The views of a scene show one set of named points, each view turned or mirrored, and shifted as a whole, with a little noise and some points left out.
In the rows, 128 means zero.

Scene 1
View 1
<100>: [ 96 115 119 141 171 104 125 151 145 103 153 108 114 145 126 130 166 156
 106 174  94  69  78 128 144 131 172  73 144]
<207>: [ 85 103  91 135 121 116 107 164 122  87 180  69 138 167 149 142 200 134
 129 161  83  44  99 182 210 114 122  60 182]
<84>: [100 136 132 130 123 104  89 131 143 110 135  83 126 143 135 130 156 150
 135 134  92  83 105 192 159 171 163  83 179]
<96>: [136 167 188 123 108 116  85 115  99 128 141 134 113 124 142 125  84 147
 156  73 124 132 125 176 109 191 176 140 159]
<199>: [127 117 167 113  94 126 105 134  99 136 118 108 129 160 188 122 126 142
 172  49 124 148 121 171 119 189 171 158 125]
<67>: [119 131 150 137 147 125 124 147  88 102 182 138 115 139 142 134 126 138
 127 118 115  91  91 128 133 124 154 119 139]
<181>: [126 117 140 107 114  60 104 149 125 179  93  94 129 168 167 114 112 147
 111 118 153 192 156 143  85 192 174 120  68]
<213>: [127 134 170 133 151 116 127 140  83 121 172 155 110 137 140 130 103 143
 123 109 130 119  99 112 103 134 168 134 118]
<200>: [124  82 152 123 137 132 145 163 101 140 122 128 119 171 196 124 152 144
 152  72 128 143  88 105 101 146 182 158  77]
<61>: [129 162 165 134 105 126 102 138  46 100 216 147 123 135 136 140  96 122
 135 104 128  90 129 161 154 123 120 126 168]
<179>: [106  85 101 120 160  64 136 180 139 153 130  96 125 178 153 123 155 148
  76 179 131 137 123 100 112 130 161  81  65]
<112>: [126 129 154 116 102 103 103 143  89 139 143 110 128 155 164 126 114 137
 139  95 134 143 139 163 129 166 151 129 121]
<222>: [118 170 141 131 145  66  98 139 112 126 179 125 114 127  95 127  93 139
  77 187 129 110 139 143 124 147 148  72 144]
<57>: [125 193 164 130 104  87  70 119  93 118 185 125 119 119 103 129  79 135
 113 141 125 110 157 189 142 165 137  92 184]
<288>: [119 157 143 108  87  57  65 129 132 160 112  71 134 152 137 118 107 145
 119 132 132 161 177 206 128 212 155  89 137]
<234>: [126 107 136 113 108  93 115 162  87 152 142 103 133 175 176 124 125 133
 124 110 143 155 147 142 124 153 144 125  87]
<7>: [ 92 101 126 141 193 133 137 142 180  93 121 112 105 138 137 128 188 173
 133 145  72  55  28 119 129 148 215  87 149]
<160>: [128 128 167 115 104 110 101 134 104 145 123 114 125 154 171 122 115 144
 156  70 131 153 126 162 109 186 174 144 119]
<190>: [104 114 135 125 166  89 115 140 175 137  97  99 111 144 137 118 150 171
 117 145 105 118  86 129 100 182 207  94 120]
<256>: [115 123 138 135 157 115 129 148 109 109 170 132 110 143 138 129 135 142
 115 140 115  91  89 119 127 125 163 105 131]
View 2
<234>: [104  76 135 122 150  89  55 105  89 182 135 167 132  76 176 126 141 145
 125 138 111 126 125 174  85 106 102  90 184]
<222>: [142  51 137 113 104 127  43 155  98 142 120 161 190 170 158 158  87 134
  65 143 112 122 141 117  90 109  89 134 143]
<213>: [139 109 131 108 143 122  81 147  84 115 136 160 129  94 148 145  98 132
 125 120 115 155 154 145 125 101 100 103 133]
<57>: [136  82 145 131 110 127  55 143 112 173 132 181 163 182 152 207  90 103
  61 133  59 125 156 118  83 117  91  73 132]
<179>: [105  30 126 107 118  89  41 142  91 148 130 145 172  94 170  71 141 189
 113 157 169 127 101 165  98 122 107 170 184]
<67>: [112  94 105 123 122 110  85 170 100 119 137 153 119 104 144 153 101 138
 119 129  99 149 145 147 115 116 107 114 109]
<256>: [111  79 110 117 117 107  81 176 104 116 139 151 136 111 145 136 105 152
 111 136 118 147 136 149 116 122 110 131 117]
<61>: [110  95 104 138 129 107  88 147  96 150 118 159 116 118 156 211  80 107
 110 126  44 136 158 134  81  92  91  79  97]
<200>: [106 116 130 110 161  97  90 131  93 134 162 162  94  39 155  98 150 157
 155 127 140 158 125 193 134 125 118  92 168]
<181>: [132  83 186 104 154 106  37  88  91 196 159 186 162  97 173  97 163 144
 103 138 146 121 119 174 105 123 103  82 235]
<100>: [ 96  56 104 122  89  98  71 203 122 118 147 153 146 141 136 120 117 172
  90 153 130 146 116 149 115 157 120 158 115]
<190>: [118  85 156 103 109 114  63 171 123 134 178 179 153 133 128  91 155 165
  82 146 162 147 115 164 140 171 125 120 169]
<84>: [ 86  76 126 140  93  92  69 183 146 167 167 185 134 161 131 157 138 146
  67 156  87 132 120 154 100 176 125  96 128]
<96>: [137 137 167 119 144 130  77 127 113 163 168 195 123 131 137 183 119 101
  91 121  82 148 160 148 125 130 108  35 151]
<160>: [117 119 162 118 150 106  73 116 107 177 167 188 114  96 149 144 150 124
 113 125 103 144 138 176 113 133 111  49 177]
<199>: [ 98 127 147 125 149  94  84 123 116 180 171 188  97  85 145 146 158 127
 121 127  92 143 132 187 114 145 120  43 164]
<7>: [ 92  88 111 112  88 104  94 233 141  89 179 163 121 134 106  97 137 183
  93 149 157 170 114 169 154 191 143 151 105]
<112>: [111  97 144 124 145 102  64 118 104 181 148 178 125 102 163 154 136 127
 109 132  89 133 137 163  95 120 104  70 171]
<207>: [ 25  28  55 169  73  49  80 215 152 164 136 152 115 139 144 164 129 172
  87 177  56 126  99 163  64 171 129 147  79]
View 3
<112>: [164 111 108 112 149 164 169 123  98 133 110 134 104 149  99  65 137 198
 133 134 101 124 143 127  84  84  90 108 108]
<288>: [204 146  60  68 117 195 159  97 106 142  68 171  78 187 107  83 158 191
 150 148  57 120 142  97  72  63 104 129 102]
<160>: [170 118 106 122 140 136 169 128 104 114 111 154 111 148  99  35 150 199
 141 130 101 132 148 130 100  82  95 112 118]
<199>: [176 110 120 120 136 129 176 140 107 107 123 153 109 150  87  14 148 216
 135 135 106 134 159 131 106  79  89 119 122]
<179>: [128 143  68  89 103 159 152  91 135 167  76 137 110 113 155 162  83 144
 144 182 133  93 170 159 119 104 107  63 140]
<222>: [162 138  95  86 152 200 143  85  68 142  76 130 101 145 115 169 131 116
 134 114  95  84 100 118  73 105 118 105  86]
<84>: [221 132 127  50 119 162 174 124  87  98 112 165  71 139  79 139 117 168
 121 135  98  69 135 119 126  76  97 136 109]
<200>: [127 110 121 141 134  99 173 138 123 121 126 136 131 102 116  49 116 187
 137 151 147 125 171 167 134 106  95  75 142]
<57>: [192 121 116  85 169 209 157 100  49 124  95 132  88 169  80 123 157 155
 128  93  71  94  89  95  57  85 104 140  69]
<190>: [180 158  87  83  95 116 158 110 112 100  86 179 105 127 128 122 131 125
 148 146 119  87 149 143 152  97 128 105 133]
<213>: [130 117 120 141 159 136 158 119  80 117 110 123 130 122 112  80 145 146
 139 105 128 118 121 142  98 117 111  94 106]
<7>: [192 146 146  72 104  91 168 130  92  66 124 173 103  85 105 168  97 101
 123 139 148  44 141 160 196 113 127 107 135]
<67>: [150 110 148 115 160 152 166 123  70 114 130 118 115 111  94 126 113 146
 118 111 130  85 118 144 109 108  98 102 100]
<100>: [173 137 126  73 120 148 163 111  90 111 109 146  93 102 109 190  94 121
 121 140 131  52 133 146 144 105 113 100 116]
<96>: [185 123 120 122 158 145 165 126  68  93 108 155 113 160  82  36 178 174
 136  91  87 123 113 110  86  86 106 132  94]
<234>: [140 111  92 114 139 166 165 114 121 159 103 127 107 139 119  78 117 204
 138 159 113 125 166 141  86  90  86  87 123]
<181>: [147 147  44 112 112 155 155 100 132 157  67 160 115 161 143  54 148 185
 162 165  94 146 169 134  90  85 108  89 133]
<207>: [217 104 170  23 132 195 192 131  89 124 150 129  51 106  55 213  44 191
  84 161 122  28 152 133 133  68  66 121 109]
View 4
<57>: [163 123 117 140 117  76 157  92 104 114 177 182 148 113  51 135 156 102
 102 191 110  98 152 158 156 173  97 129 100]
<96>: [123 116  99 181 139  97 141 132 104 121 117 159 123 138  71 119 162 113
 127 167  89  95 169 167 127 131 122 117  47]
<200>: [149 122 127 199 171 142 129 188 119 137  39  72 103 127 144 115 155 155
 154 111 104 124 156 144  92 156 148 158  98]
<7>: [129  91 177 145 228 104 111 126 148  46  56  91 102 110 142 124  85  68
 178 115 155 173 145 120 158 180 133 113 132]
<207>: [176 119 142  63 193  71 124 119 153  60 130  90 160 120 116 101  80  66
  92 107 153  86  75 142 156 237 145 182 179]
<181>: [152 120 128 230 154 152 147 173 114 116 123 123 150 116 106 164 192 158
 133 137  66  98 228 109 114 122 132 193 132]
<179>: [192 115 179 187 175 151 147 152 130 100 105  83 137  86 142 167 158 149
 146 126 117 149 186  93 134 190 125 193 207]
<61>: [174 130 109 121 111  79 151 109 102 156 122 139 125 117  72 101 148 127
 106 169 123 102  91 186 127 203 110 133  86]
<256>: [166 114 152 151 158 106 140 122 123 115  91 108 112 102 112 127 133 121
 149 145 137 149 130 142 138 197 118 133 132]
<199>: [124 124  92 187 162 119 130 174 116 120  89 117 130 151 101 108 160 128
 120 128  80  71 167 158  97 129 148 157  59]
<222>: [182 116 160 159 131  98 161  91 111 111 164 154 139  83  76 161 154 117
 128 180 122 145 163 129 165 188  90 135 157]
<190>: [131 100 159 190 203 126 126 138 133  62  98 113 126 110 122 154 133  96
 162 131 114 147 200 103 148 144 127 142 134]
<112>: [154 125 112 177 143 115 140 154 114 128 115 126 138 127  93 124 164 137
 114 145  92  85 159 149 111 156 133 169  99]
<160>: [134 119 104 192 157 123 136 167 112 120  97 126 131 138  99 121 166 132
 126 136  83  84 177 152 106 131 138 158  74]
<213>: [164 119 136 177 132 113 146 130 102 144  79 116 103 104 107 125 159 143
 150 158 122 149 143 159 121 177 114 119  93]
<288>: [144 121 113 184 155 112 148 140 122  79 180 162 174 126  70 157 170 108
  96 158  69  64 214 120 141 127 123 185 125]
<67>: [167 118 137 148 148 100 140 123 114 128  88 111 110 110 109 115 135 124
 138 146 136 138 117 161 131 196 119 128 106]
<234>: [174 132 122 186 141 135 145 169 114 137 110 101 142 118 108 135 174 159
 117 131  89  92 162 134 108 166 138 192 132]
<100>: [163 105 172 136 189 101 131 113 140  71 102 102 123  96 122 138 107  90
 149 134 147 153 137 117 159 202 123 136 161]

In a view up to two points have been moved. Name them for each view, in the order of its rows, or write -.
view 1 -> <207>
view 2 -> <199>
view 3 -> <213>
view 4 -> -
